A landscape with many valleys, sampled at points; each row gives a point and its height.
From any point a ball rolls to the lowest of the 2 points nearest to it. It stops when none of these is lower. Distance is the straight distance between rows; heights are no part of it.
sibu height 3.75: | -47 |  72 |  35 |  20 | -24 | -17 |  14 | -48 |  -9 |  16 | -32 |  -4 |  10 |   8 | -19 |  17 |  22 | -26 |  33 |  -2 | -20 | -46 |   6 |  21 |  36 |  -6 |  -7 |   7 |  23 |
zulem height 5.82: |  11 |  11 |  54 |  -9 |  16 |   4 | -12 |  -6 | -22 | -37 |  -8 |   6 |  51 |  16 |  24 | -74 | -13 | -23 |   9 |  14 |   6 |   4 | -28 | -16 | -18 |  27 |  -5 | -17 | -47 |
Pif height 5.40: | -23 |  16 |  10 |  48 |   9 | -28 |   4 |   2 | -35 |   4 |  50 | -23 |  23 |  -7 | -10 |  12 |  22 | -16 |  -2 |   3 |  34 | -14 | -39 |  22 |   3 |  36 |  -7 | -11 | -37 |
Riri height 6.66: |  32 | -57 | -12 | -28 |  34 |  20 |  -9 |  36 |   4 | -40 |  21 | -10 |  29 |  11 |   1 | -21 | -39 |  51 | -14 |  10 |  -8 |   2 | -13 | -38 | -37 |  54 |   5 | -26 | -38 |
vib height 5.58: | -15 |  -5 |  64 |  -3 |  15 | -20 | -51 |   3 | -17 | -27 | -13 |  10 |  40 |  19 |  29 | -32 | -15 |  20 |  23 |  -8 |  18 |  21 | -24 |   2 |   7 |  44 |  10 | -28 | -47 |
Zez height 6.90: |  25 | -34 | -51 | -54 |  18 |  28 |  41 |  25 |  -1 |  13 | -20 |  -2 | -44 |  62 |  -8 | -23 |  -2 |  19 | -43 |  18 |  40 |  37 |  22 |   4 | -17 |  22 |   1 |  16 |  21 |
gupe height 4.61: |  14 |  11 |  21 |  45 |   1 |   9 | -19 |  -7 | -21 |   6 | -29 |  -2 |  17 |  27 |  21 |   2 |  -2 |  70 |  25 |  23 | -25 |  -9 |  -7 | -34 |  28 |  48 | -17 |  -4 |  -2 |
Zefo height 4.51: | -53 |  31 |  -8 | -18 |  18 |  -3 |  -8 | -10 | -20 | -10 |  -6 |  -1 |   5 |  25 |  35 |  -8 | -30 | -12 |  32 |  -2 |  16 | -25 |  15 |  -9 |  43 |  -2 |  45 |   6 |  14 |
pegi height 2.33: | -37 |  42 |  29 | -15 |  12 | -13 |   3 | -28 |   1 | -19 |   3 | -45 |  55 |   6 |  -2 |   9 |   7 |  17 |  65 |  -9 |  43 |  -8 |   6 |  10 |  29 | -43 | -16 | -45 | -51 |
naru height 5.18: |  10 |  25 |  25 | -32 |  -8 |  28 |  -7 | -50 |  -4 |   1 |   9 |   7 |  36 |  -8 |   7 |   3 | -15 | -45 |  14 | -21 |  24 |  -6 |  33 | -32 | -25 | -34 |  49 |   3 | -16 |
kanuv height 4.55: | -33 | -44 |  17 |  21 |  60 | -26 | -49 |  -7 | -39 | -32 | -16 | -19 |  50 |  40 |  -2 |  -2 |  -6 |  64 |  18 |   0 | -17 | -24 |  -6 |   7 |  22 |  63 |  -7 | -38 | -26 |
vikit height 0.52: |   1 |  40 |  17 |  26 | -31 |  32 |  34 |  42 | -38 |  33 |  35 |  36 | -15 |  -5 |  19 |  14 |  49 | -42 |  -3 |  -2 |   0 |   0 |   4 |  37 |  31 |  13 | -21 |  25 | -24 |
fepar height 4.76: |  17 |  -6 |   3 | -70 | -14 |  -2 | -42 | -13 |   3 | -19 |  27 |   5 |  37 |   0 |  14 | -13 | -32 |   0 |  65 |  -7 |   7 | -14 |  37 | -10 |  41 | -25 |  34 |  10 | -57 |
Ras height 4.98: | -26 |  42 |  29 |  42 |  11 | -13 | -16 |   4 | -18 |  -1 |  -5 | -12 |  15 |  -9 |  -7 |  -4 |   1 |   8 |  -2 |  23 | -16 |  -6 | -44 |   2 |   6 |  19 |   1 |   1 |  -6 |
kopot height 7.21: |  44 | -26 | -30 | -17 |  27 |  33 | -11 |  11 |   3 | -17 | -16 | -11 |  12 |   3 |  -3 | -19 | -30 |  29 |   3 |  26 | -67 | -30 |   6 | -32 | -13 |  12 |  30 |  38 | -14 |
bubek height 4.42: |  18 |  -7 | -15 |  63 |  32 | -29 |   8 |  42 |   1 |  14 |  22 |   5 | -10 |  -9 |   5 | -19 |  34 |   8 | -75 |  15 |  10 |   8 | -34 | -43 | -15 |  23 | -43 |  -5 | -11 |
nev height 2.55: | -19 |  -2 | -60 | -19 |   3 |  13 |   3 | -16 | -13 |  17 | -11 | -23 |  20 |  14 | -64 |  45 | -23 |  24 |   6 |   0 | -53 | -13 |   5 |  19 | -13 |  26 |   5 |  16 |  15 |
faku height 2.76: | -51 |   5 |  19 | -11 |   3 | -29 | -34 | -38 |  15 | -20 |   4 | -11 |  36 | -30 |  -6 |  30 | -30 |  -9 |  55 | -37 | -35 | -16 | -20 |  34 |  -9 | -10 | -22 |  17 | -26 |
kinep height 1.69: | -11 |  28 |  59 |   8 | -28 |  11 | -23 |   1 |  23 |   2 | -39 |  25 | -33 |   9 |  40 |  -4 | -12 |  24 |  14 |  -3 |   3 |  32 | -11 | -10 |  29 |  12 |  -3 |   9 |  33 |
pedug height 3.62: |  -5 |  17 |  35 |  28 | -56 | -18 | -11 | -27 |   6 |  -6 |  10 |  18 | -41 | -13 |  28 |  18 |  27 | -54 | -16 | -29 |   3 |  -7 |  12 |  26 |  -1 | -15 |  11 |   2 |  41 |
Podek height 7.65: |   0 |  23 |  16 |  13 |  16 |  29 |  -3 | -19 | -22 |  20 | -45 |   3 |  13 |  29 | -26 |  -4 |   3 |  21 |  -2 |  14 | -40 | -12 |  -8 |  17 | -47 |  48 |  16 |  25 | -15 |
tes height 5.44: |  11 |  42 |  34 |   2 |  -6 |  10 | -21 | -28 | -26 |  26 |  16 |  23 |  27 | -38 | -40 |  -4 |   8 | -62 | -29 | -12 |  20 |  15 |   7 |  -9 | -26 | -33 |  43 |  14 |  -3 |
puno height 5.00: |  -4 | -51 |  32 | -25 |  48 |  36 | -13 | -35 |  29 |   2 | -17 |  13 |  35 | -22 | -39 |  11 |   0 | -16 |  -7 | -34 | -26 |  12 | -10 |   1 | -74 |  20 | -31 |   4 | -14 |
rovil height 3.70: |  34 |  24 |  30 |  29 | -35 |  34 |  38 | -16 | -15 |  30 | -13 |  14 | -23 |  40 |  23 | -15 |  34 |  -5 |   4 |  11 |  19 |   3 |  10 |   1 |  11 |  26 | -12 |  12 |   9 |
tiv height 6.41: |  27 | -35 | -18 |  -2 |  11 |  -5 |   2 |  32 |  20 | -13 |  37 |   1 |  28 |   3 |  14 | -11 | -27 |  31 | -17 | -21 |  -2 |  13 | -28 | -53 | -13 |  53 | -48 | -14 | -54 |
Vos height 2.71: |  14 |  -4 |  13 |   2 | -24 |   0 | -19 | -43 |   6 |  -5 |  -8 |   3 |   9 |  17 |  29 |  22 | -10 |   7 |  38 |  -9 | -51 | -33 |  12 | -12 |  32 |  15 | -18 |  43 |  -7 |
Sarik height 6.34: |  -7 |  35 | -39 |  28 |  46 |  14 |   9 |  36 |   2 |  29 | -14 |  -1 | -42 |  19 |  29 |   9 |  41 |   0 | -68 |  23 |   3 |  -1 |   7 | -24 | -13 | -15 |   6 |  48 |   3 |
vula height 4.30: |  22 |  -4 | -23 | -35 | -37 |   4 |  15 |   3 | -22 |  -9 |   4 |  24 |  -5 |   0 |  21 | -50 | -17 | -31 |  42 |  -7 |  23 |  -6 |  26 |  14 |  34 | -32 |  40 | -21 |  28 |
Donur height 4.38: | -19 |   1 | -44 |  12 | -15 | -47 |  13 |  29 |  47 |  17 | -31 |  23 | -46 | -17 | -28 |  -9 |  40 | -31 | -24 |  -4 |   9 |  33 | -16 |  28 |  -4 | -52 | -15 | -34 |  40 |
Depi height 7.11: |   6 | -44 | -26 | -58 |  -2 |   4 |  -5 |  28 |  10 | -40 |  35 | -17 | -38 |  30 |  18 |  -2 | -26 |  -7 | -14 | -12 |  19 |  -7 |  14 |  29 | -19 |  32 |  61 |  25 | -14 |
sisu height 5.80: |  11 | -67 |  -2 | -48 |  -6 |   6 |  -6 | -20 |  30 | -20 |  -7 |  10 |  13 |  -7 | -34 |   9 | -19 | -24 |   7 | -40 | -35 |  20 |  -7 |  45 | -45 |  13 | -21 |   2 |   8 |
fubes height 6.65: |   0 | -32 | -19 | -60 | -12 |   9 | -21 |  -9 | -25 | -13 |  33 |   5 | -17 |  15 | -20 |  23 | -27 |   9 | -33 | -12 |  50 |   9 |  57 |  -4 | -23 |  10 |  62 |  -2 |  29 |
Depo height 7.05: |   9 | -38 | -59 | -68 |  12 |   3 |  23 |  23 |  22 | -11 |  -5 |  -3 | -34 |  38 | -14 | -10 | -19 | -20 | -32 |  -9 |  11 |  -1 |  24 |   8 | -14 |  -2 |  33 |  28 |  27 |
tugik height 2.75: |  22 |   5 |   3 |  50 | -17 | -32 |  16 |  -9 |  17 |  -4 | -31 |  -8 | -34 | -24 | -28 | -12 |  36 |  -9 | -34 |  28 | -33 |   1 | -16 |   9 | -15 | -43 | -26 | -20 |  43 |
musuk height 1.70: |  41 | -33 |  26 | -35 | -22 |  15 | -21 | -15 |  13 | -13 | -26 |  28 |  -8 |  37 |  33 | -22 | -34 |  27 |  38 |   1 | -35 |  -6 |  16 | -13 |  34 |  41 |   0 |  35 |  -3 |
sufor height 5.69: | -11 |  15 |  -6 | -11 |   7 |  -1 | -41 |   1 | -22 |  18 |   5 |  17 |   0 | -21 | -27 |   8 | -12 | -20 | -44 | -12 |  12 |  31 |   0 |   0 | -37 | -10 |  53 |  16 |  -1 |
sola height 5.03: | -32 |  33 |  25 | -21 |  -3 | -29 | -37 |  24 |  -5 | -42 |  24 | -18 |  24 | -15 |  50 | -25 | -23 |   1 |  54 |  -2 |  18 |   4 | -20 |  11 |  60 | -23 | -19 |  -2 | -39 |
Roni height 2.49: | -54 |  61 |  11 |  26 |   7 | -16 |  12 |  13 | -40 |  40 |  15 |  44 | -59 | -25 | -46 |   6 |  42 | -63 | -40 |  29 | -15 | -33 |  -1 |  24 |  19 | -16 |   5 |  11 |  15 |
Guna height 1.67: | -51 |  30 |  33 | -18 |   2 | -49 | -25 | -41 | -11 | -21 |  17 | -17 |  62 | -17 | -13 |   1 | -22 | -24 |  64 | -20 |  11 |  -8 |  -9 |  23 |  26 | -41 | -31 |  -6 | -38 |
Nutef height 5.92: |  13 |  -7 |   1 |  24 |   4 | -10 |   3 |  -9 | -21 | -25 |  42 | -27 |  42 |  24 |  17 |  -6 |  12 |  -8 |  -4 | -13 |  10 | -32 | -17 |   4 | -34 |  55 |  -6 | -13 | -63 |
vozin height 5.41: |   2 | -11 |  -2 |  -4 |  16 |  -8 |  11 |  25 |  47 |  14 | -37 |  -2 |  14 | -20 | -20 | -19 | -31 |  48 |  19 |   1 | -20 |  46 | -47 | -19 |  -8 | -26 | -69 |  -9 | -10 |
bek height 5.14: | -31 |  -4 |  56 |  41 |  36 | -41 | -41 |   0 | -27 | -27 |  -5 |  -3 |  39 |  44 |  28 | -12 |  13 |  32 |  -1 | -20 |   6 | -22 | -13 |  -1 |  20 |  81 | -13 | -29 | -51 |
Kul height 6.35: |  26 | -65 |  -8 | -38 |  25 |  22 |   4 |   0 |  43 | -43 | -29 |   2 |  -8 | -18 |  -6 | -21 | -23 |   5 |  13 | -13 | -30 | -10 |  10 |  23 | -48 | -16 |  23 |  -5 |  26 |
faf height 4.03: | -18 | -32 |  49 |  -5 | -11 | -27 | -34 | -28 |  47 | -47 |  12 |  -5 |   1 | -41 |  39 |  33 | -29 |  11 |  46 | -38 | -18 | -18 |  -4 |  16 | -12 | -20 | -23 |   8 |  -3 |
Kikip height 5.68: | -20 | -17 | -50 | -19 |  12 | -12 |   3 |   5 |  38 |  47 | -31 |  44 | -32 |  21 | -10 |   9 |  -5 | -19 | -17 |   0 | -17 |  21 |  13 | -42 |  46 | -21 | -23 |  19 |  50 |
Bubo height 6.19: |  16 | -16 | -21 |  -5 | -12 |   7 |  -3 |  33 | -11 |  25 |  33 |  14 |   9 |   8 |  10 |  -8 | -16 |   5 |  -4 |  -9 |   8 |  35 | -31 | -13 |  21 |  43 | -28 |   9 | -34 |
beze height 5.98: |   8 | -19 |  -1 | -19 |  -6 |   8 |  -4 |   7 |  -2 |  19 |   9 |   0 |  10 |  12 | -31 |  -2 |  -9 |  -3 | -16 | -12 |  25 |  51 | -19 |  17 | -27 |  29 |   9 |  -9 | -18 |
Vetar height 5.52: |   4 | -26 | -85 | -11 |  26 | -18 |   4 |  20 |  11 |  33 | -20 |  24 |  -5 |  -1 | -39 | -12 |  -3 |  -2 | -27 |  30 |   1 |  22 |  21 | -36 |  26 | -53 |  -2 |  -5 |  52 |
gozik height 0.68: |  11 | -16 |  19 |  44 | -33 | -34 |  19 | -27 |  17 | -42 |   9 | -26 | -19 | -24 |  21 | -11 |  10 | -33 |   0 |  11 | -22 | -16 | -24 |  17 |  12 | -34 | -35 | -23 |  35 |
Toviv height 5.25: |  -4 |  -5 |   1 |  -4 | -14 |   8 |  32 |   7 |  31 |   0 | -26 |  -2 | -51 |  20 |  33 |   6 |  -5 |  16 |  -6 | -19 |  42 |  16 |  11 |   2 | -10 |  -5 |  16 | -19 |  46 |
vibu height 2.84: | -17 |  25 |  54 |  45 | -35 | -21 | -35 | -13 |  10 |   9 |  -7 |  26 | -46 |  -8 |  22 |  12 |  18 | -20 | -18 |  -1 | -36 |   8 | -21 |  -1 |  27 |  14 | -16 |  14 |  23 |
vaf height 3.33: | -15 | -14 | -33 | -14 |  19 |  34 |   4 | -21 | -15 |  -5 | -34 | -29 |  30 |  29 | -37 |  34 | -16 |  67 |  48 |  17 | -42 | -30 |  25 |  20 |   7 |  36 |   2 | -12 |  20 |
saze height 3.53: |  -4 |  19 | -15 |   6 | -39 | -11 |   8 | -44 |  -8 |  15 | -15 |   0 |  18 |   1 | -18 |  13 |  -7 | -19 |  42 | -14 | -30 | -24 |  14 |  14 |  18 | -11 |   2 |   3 |  24 |
fif height 6.36: |   1 | -35 | -20 | -47 |  -3 |  -1 | -18 |  -8 | -15 |   1 |  -6 |   0 | -34 |  18 | -35 |  19 |  -6 |  26 | -65 |  -7 |  20 |  32 |  31 |  22 | -49 |  22 |  22 |  14 |  32 |
lomo height 4.97: |  19 |  19 |  22 | -35 | -18 |   9 | -43 | -42 | -22 |  -5 |  12 |   6 |  41 |  10 |  15 |  12 |  12 | -11 |  36 | -19 |  36 |  -4 |  57 | -10 |  27 | -26 |  58 | -25 | -34 |
vopeb height 4.31: | -56 |  34 | -13 | -22 |  12 |   5 |   9 |   1 | -31 |  21 | -28 |  35 | -23 |  10 |  13 | -39 | -31 | -31 |  -2 |   2 |   4 | -13 |   6 | -22 |  26 | -25 |  37 |   0 |  55 |
meguf height 5.02: |  36 | -40 | -57 |  44 |  28 | -27 |  -7 |  30 | -22 |  -2 |  30 | -22 |   8 | -18 | -13 |  -4 |   4 |  31 | -63 |  25 |   0 |  11 | -21 | -30 | -23 |   1 | -14 |  -5 |  -7 |
lub height 3.50: | -13 |  -2 |   5 |  -4 |  10 |  19 |  -8 |   3 |  17 | -19 | -30 | -18 |  13 | -14 |  -8 |  19 | -26 |  57 |  27 |  -1 |  10 |  19 |  -1 |   8 | -33 |  -2 |  29 | -39 |  10 |
gog height 6.99: |  51 | -21 | -22 |  -5 |  -7 |  18 |  -6 |   7 |   0 | -47 |   0 | -29 |  -8 |   0 |  15 |   0 |  -1 |  29 |  17 |  10 | -34 | -45 |  26 |  22 | -32 |   6 |  57 |  11 | -16 |
ber height 3.69: |  35 |  20 |  38 |  62 |   0 |  11 |  31 |  39 |   4 |  18 |  14 |  -3 |  -9 | -17 |  11 | -15 |  41 |  20 | -44 |  15 |  30 |  12 | -21 | -49 |   5 |  21 | -55 | -17 |   3 |
paluv height 4.40: | -20 |  -5 |  -6 |  41 |   0 | -50 | -13 |  16 |  10 |   2 |  17 |  -6 | -33 | -11 |  -8 |  -1 |  18 | -35 | -46 |   3 | -33 |   4 | -62 |  29 | -15 |  13 | -15 |   9 | -16 |
sileg height 6.40: | -17 |   4 | -39 |  33 |  36 | -24 |  27 |  25 | -29 |  56 |  -1 |  24 | -68 |   9 |  -8 |   4 |  56 |   9 | -74 |  43 |  13 |   7 |   7 |  13 |  -4 |   6 | -27 |  28 |   4 |
pez height 2.78: | -15 |  60 |  51 |   5 |  -9 |  12 |  38 | -24 |   2 |   7 |   4 | -30 |  32 |  -1 |  -9 |   5 |  26 | -15 |  41 |   4 |  55 | -11 |   5 |   9 |  18 | -16 | -22 | -26 | -21 |
sovut height 1.78: |  13 |  24 |  40 |  34 |  -7 |  20 |   9 |  17 | -51 |  57 |  38 |  61 |  -6 |   7 |   1 |  -6 |  42 | -38 | -28 |  10 |   1 |  -9 | -12 |  -8 |  23 |  53 | -26 |  39 | -33 |
Vefi height 5.70: |  -2 |  23 |  22 |   6 |  22 |   9 |  21 |   4 |  41 |  41 | -58 |  11 |  -3 |  11 | -24 | -11 |   0 |  14 | -12 |   8 | -23 |  28 | -35 | -25 |  -9 |  -2 | -39 |  20 |   1 |
marul height 2.74: |   8 |   5 | -23 | -42 | -23 |  28 |  16 |  -5 |  40 |  10 |  26 | -23 |  16 | -29 | -16 |  56 | -15 |  29 |  29 | -32 |  42 |  14 |  27 | -24 | -17 | -31 |  18 | -33 | -13 |
Zera height 3.77: | -54 |   7 |  14 |  47 |  15 | -53 |  -5 |   3 | -29 |  20 |  52 |  26 | -60 | -24 | -25 |  19 |  39 | -51 | -55 |  15 |   4 | -13 | -35 |  34 |   4 |   8 | -10 |   8 |  -3 |
Pazis height 6.01: |   1 |  14 | -20 |  11 |  41 |  11 |  10 |  -1 |  37 |  21 | -48 |  -1 |  -3 |  15 |  -4 |  16 |  18 |  -8 | -41 |   2 | -25 |   1 |  -9 | -24 | -33 | -13 |   0 |  41 |   2 |
ladu height 6.45: |  15 | -51 | -14 | -29 |   5 |  19 |  22 | -40 |   1 | -31 |  14 | -32 |  11 |  38 |  -1 |  27 |  -5 | -12 |   6 | -10 | -18 | -37 |  22 |  27 | -47 |  31 |   9 |  11 | -13 |
Nuzot height 4.08: |  32 | -15 |  28 |  -7 |  13 |  22 |  18 | -31 |  35 |  25 | -13 |   3 |  40 | -15 | -36 |  20 |   8 | -11 | -13 | -24 |  11 |  26 |   2 | -33 | -55 | -19 | -24 |   2 | -20 |
rud height 6.70: |   9 | -15 | -32 | -13 |   1 |   8 |  13 |  13 | -42 |  30 |   4 |  17 | -53 |  12 |   8 | -18 |   6 |  20 | -52 |  15 |  38 |  30 |  31 |  15 | -16 |   8 |  12 |  15 |  22 |
zubaz height 2.56: |   9 |  51 |  10 | -29 |   2 |  50 |  20 |  36 |  -9 |   1 |  32 |  -5 |  29 | -45 |  20 | -36 |  -3 | -34 |  18 |   9 |  40 |  34 |  -2 | -34 |  18 | -63 | -16 |  -5 | -33 |
Kezeg height 4.05: | -11 |  -2 | -34 | -29 | -29 |   6 |  30 | -25 | -27 |  26 | -21 |  22 |  -9 |  23 |   7 | -21 | -19 | -12 |  29 |  -8 |  12 | -35 |  41 | -24 |  26 | -19 |  30 | -12 |  69 |
razam height 0.97: | -16 | -12 | -70 |   7 |  25 | -16 | -16 |  16 |  -3 |  -4 |   1 | -25 |  11 | -14 | -34 |  22 | -23 |   3 | -22 |   6 | -70 | -13 | -35 |  21 | -23 |   1 |  11 |  26 | -14 |
Giv height 4.15: | -14 |  17 | -21 |  10 |   3 |  -4 | -33 |  29 |  22 | -20 |  -7 | -20 | -11 | -30 |  13 |  26 | -28 |  32 |  -3 |  -6 | -25 |   4 | -23 |  -1 |   0 | -11 |  40 |   8 |  11 |
nos height 6.02: |  36 |  15 |  27 |  13 |  -4 |   6 | -11 |  -5 | -35 |   2 |  38 |   6 |  57 |  -5 |  -6 | -31 |  10 | -19 |  -4 |  -1 |  21 |   4 | -15 | -26 | -21 |  35 |  -1 | -11 | -65 |
vono height 0.50: |  23 |  -6 |  36 | -36 | -41 |   6 | -12 |   3 |  54 | -12 | -20 |  31 | -39 |  -2 |  48 | -12 | -32 |  16 |  36 | -30 | -13 |   9 |  11 | -12 |  20 |  -6 |   0 |  33 |  10 |
Zaviv height 3.13: |   7 |   2 |  29 |  39 |   3 |  30 |  34 |  49 | -14 |  22 |  20 |  30 | -27 |  -8 |  46 |  -9 |  28 |  -7 | -26 |  20 |  26 |  30 |  -7 | -31 |  40 |  -7 | -45 |   0 |  14 |
sude height 3.95: |  -3 | -43 |   1 |   9 |  49 |  24 | -18 | -26 | -18 | -25 | -14 | -31 |  41 |  26 |   3 |  23 |  -6 |  74 |  39 |  23 | -29 | -45 |  22 | -16 |   9 |  43 |  -6 | -26 | -11 |
nobi height 3.34: |  17 | -29 |   2 | -24 | -23 |   4 |   5 | -20 |  41 |  21 |   3 |  -3 |  24 | -33 | -47 |  48 |  -9 |   5 |   1 | -47 |  35 |  47 |  18 | -13 | -33 | -32 |  -6 | -31 |  17 |
Vafe height 3.23: | -62 |  59 |   8 |  32 |   1 |  -9 |  33 | -34 | -37 |  35 |  10 |   9 | -11 |  -6 | -27 |  10 |  20 | -50 |   1 |  18 |   9 | -51 |  10 |   4 |  32 | -15 |   1 |  -1 |  43 |
Voton height 6.87: |  16 | -36 | -25 | -29 |  10 |   1 | -32 |  31 |   0 | -17 |  49 |   0 | -44 | -14 |  24 |  16 | -19 |   2 | -46 |  -9 |  36 |   4 |  33 | -14 |  -8 |  -2 |  67 |  34 |   4 |
Digu height 5.35: |  44 | -52 | -77 |   6 |  21 | -12 |  14 |  39 |   5 |   8 |  18 |  -9 |  -9 |  -8 | -11 |  -8 |  -1 |  16 | -34 |  30 |  23 |  29 |   4 | -20 |  11 | -30 |  -6 |  -6 |  22 |
Madat height 5.89: |   5 | -32 | -50 |   4 |   0 | -16 |   3 |  17 |  36 |  47 |  -9 |  41 | -37 |  22 | -16 |  27 |  43 | -26 | -41 |   1 |  14 |  39 |  17 |  -2 |  12 |  -6 | -34 |  15 |  28 |
napog height 3.03: | -13 |  -6 | -30 |  29 |   4 | -22 |  21 |   9 |   9 |  -7 |   6 | -33 |   7 |  -1 | -11 |   8 |   3 | -10 |   0 |  -7 | -45 | -23 | -61 |  37 | -32 |  29 | -28 |  10 | -31 |
Siduf height 7.41: |  35 |  18 |   6 |  28 |  24 |  31 | -15 |  -9 | -21 |  -4 | -26 |  -8 |  32 | -14 | -12 | -14 |   1 |   9 | -18 |  22 | -61 | -20 | -13 | -26 | -45 |  -5 |  13 |  21 | -13 |
Sogop height 4.93: |  -9 |  -2 |  -6 |  24 |  10 | -12 | -24 |  -3 | -16 |  -8 | -13 | -14 |  26 |  -8 |   1 |   7 | -41 |  67 |  40 |  34 | -21 |   6 | -14 | -22 |  51 |   4 |  -1 | -18 |  18 |
kanob height 4.62: | -25 |  61 |  12 |  29 | -21 | -10 | -36 |  30 |   7 | -37 | -10 | -43 |   5 | -29 |  30 |   8 |   0 |  21 |  24 |  10 | -38 | -13 | -31 |  19 |  31 |  -9 |  -2 |   5 |  -8 |
Mitor height 6.72: |  43 | -40 | -57 | -29 |  -6 |   7 |  32 |   6 |   8 | -46 |  -8 | -30 | -14 |  -8 | -15 | -28 | -19 |  10 |  13 |  10 | -14 | -36 |  27 |  32 | -43 | -29 |  52 |  -9 |  17 |
Nusu height 1.64: | -14 |  38 |  -4 |  23 | -27 |  10 |  13 |  21 | -35 |  34 |   7 |  40 | -48 | -12 |   3 |  -8 |  37 | -41 | -27 |   9 | -15 |  -1 |  15 |  19 |  22 | -22 |   2 |  10 |  24 |
zuza height 4.84: | -10 | -19 | -41 |  -3 | -37 | -23 |  12 |  17 |  38 |   9 |  -5 |   2 | -46 | -17 |   1 |  22 |   8 |  -6 | -13 | -40 |  24 |  10 |   5 |  13 |  -5 | -32 |  12 | -25 |  56 |
Ful height 2.50: |  29 |  16 |  55 |  34 | -58 | -22 | -13 | -10 |  -7 | -28 |  13 |  -9 |  -3 | -38 |   0 | -22 |  32 | -60 | -13 |   9 |  -9 |  -6 | -11 |  37 |   3 | -16 | -19 | -19 |  17 |
Banad height 2.25: |  14 |   9 |   1 | -46 |   1 |  32 |  16 |   5 |  32 |   6 |  39 | -12 |  14 | -22 |  20 |   5 | -22 |  -5 |  21 | -17 |  53 |  31 |   3 | -31 |  -7 | -42 |  -2 | -10 | -47 |
Punaf height 3.81: |   8 |  21 | -24 |  27 | -23 | -34 |  10 |  10 |  -3 |   7 |   1 |  -1 | -41 | -49 | -33 | -14 |  49 | -36 | -49 |   9 |  18 |   8 |  10 |  33 | -22 | -65 |   8 | -29 |  38 |
beket height 2.77: |  -7 |  36 |  46 |   7 |   6 |  50 |  35 |  44 | -28 |   9 |  19 |  17 |   6 | -32 |  29 | -26 |  11 | -44 |  -8 |  24 |  36 |  24 |  21 | -18 |  40 | -40 | -24 | -14 |  12 |
kare height 4.78: | -42 |   0 |  54 | -11 | -17 | -43 | -24 | -14 |  25 | -48 |  -3 |  -4 |  -3 |  -5 |  54 | -14 | -32 |  -7 |  53 | -17 |  11 |   2 | -22 |  16 |  33 | -18 | -29 |  -2 |   4 |
Kas height 4.19: |  42 |  20 |  20 |  27 | -18 |  28 |  11 | -18 | -20 |   6 | -18 | -20 |  15 |  44 |  23 |   0 |  34 |  37 |  26 |  16 |   6 | -16 |  21 |  -9 |   3 |  31 |   0 | -13 | -28 |
von height 5.16: |  13 | -25 | -23 |  -2 |   5 | -19 |  -9 |  11 |  12 |   2 | -18 |   3 |  17 | -32 | -17 | -24 | -54 |  35 |  20 |  21 | -28 |  32 | -29 | -25 |  30 | -29 | -14 | -15 |  24 |
kodiv height 6.85: | -14 | -58 | -22 | -65 |  18 |  22 |  -2 | -17 |  16 | -61 |  35 | -41 |  22 |  40 | -13 |  44 |   0 |  26 |  37 |  -5 | -24 | -50 |  25 |  36 | -10 |  43 |  13 |  -7 | -26 |
lupar height 3.19: |  -1 |  64 |  39 |  15 | -36 |  35 |  53 | -18 | -13 |  20 | -13 |  -3 |  -8 |  24 |  19 |   3 |  48 | -18 |  35 |  -1 |  51 | -19 |  37 |  18 |  30 |  -8 |  -8 | -16 |  20 |
ridun height 5.81: |  12 | -25 |   7 |  14 |  -6 |   1 |  25 | -19 |  23 | -22 |   5 | -29 | -19 |  13 |  31 |  23 |   3 |  -4 | -14 | -17 |  17 |  -9 |   0 |   8 | -39 |   3 |  10 |   4 |   2 |
sovi height 2.86: | -23 |  10 |  25 |  13 |  25 |   9 |  29 | -28 |  15 | -16 | -18 | -43 |  47 | -11 |  -6 |  16 | -10 |  59 |  61 |  15 |  31 |  -4 |  -2 |  -4 |  -5 | -22 | -14 | -58 |  -5 |
gigul height 6.10: |   3 |  13 | -40 |  22 |   1 |   7 |  53 |  41 |   4 |  73 | -19 |  46 | -48 |  15 | -29 |  15 |  61 |  -5 | -31 |  13 |  21 |  27 |  13 |  24 |  12 | -14 | -33 |   8 |  23 |
Bas height 4.54: |  27 | -18 | -21 | -41 | -29 | -14 | -19 |  -1 |   5 | -24 |  19 |  10 |   3 | -12 |  15 | -27 | -43 | -20 |  46 |  -3 | -22 | -24 |  17 |  -1 |  47 | -11 |  41 |  33 |  -3 |

For each start below, name the point where the ball stops.
ladu: gozik
Pazis: Guna
nos: razam
Riri: Kezeg
Siduf: Banad
sileg: Banad
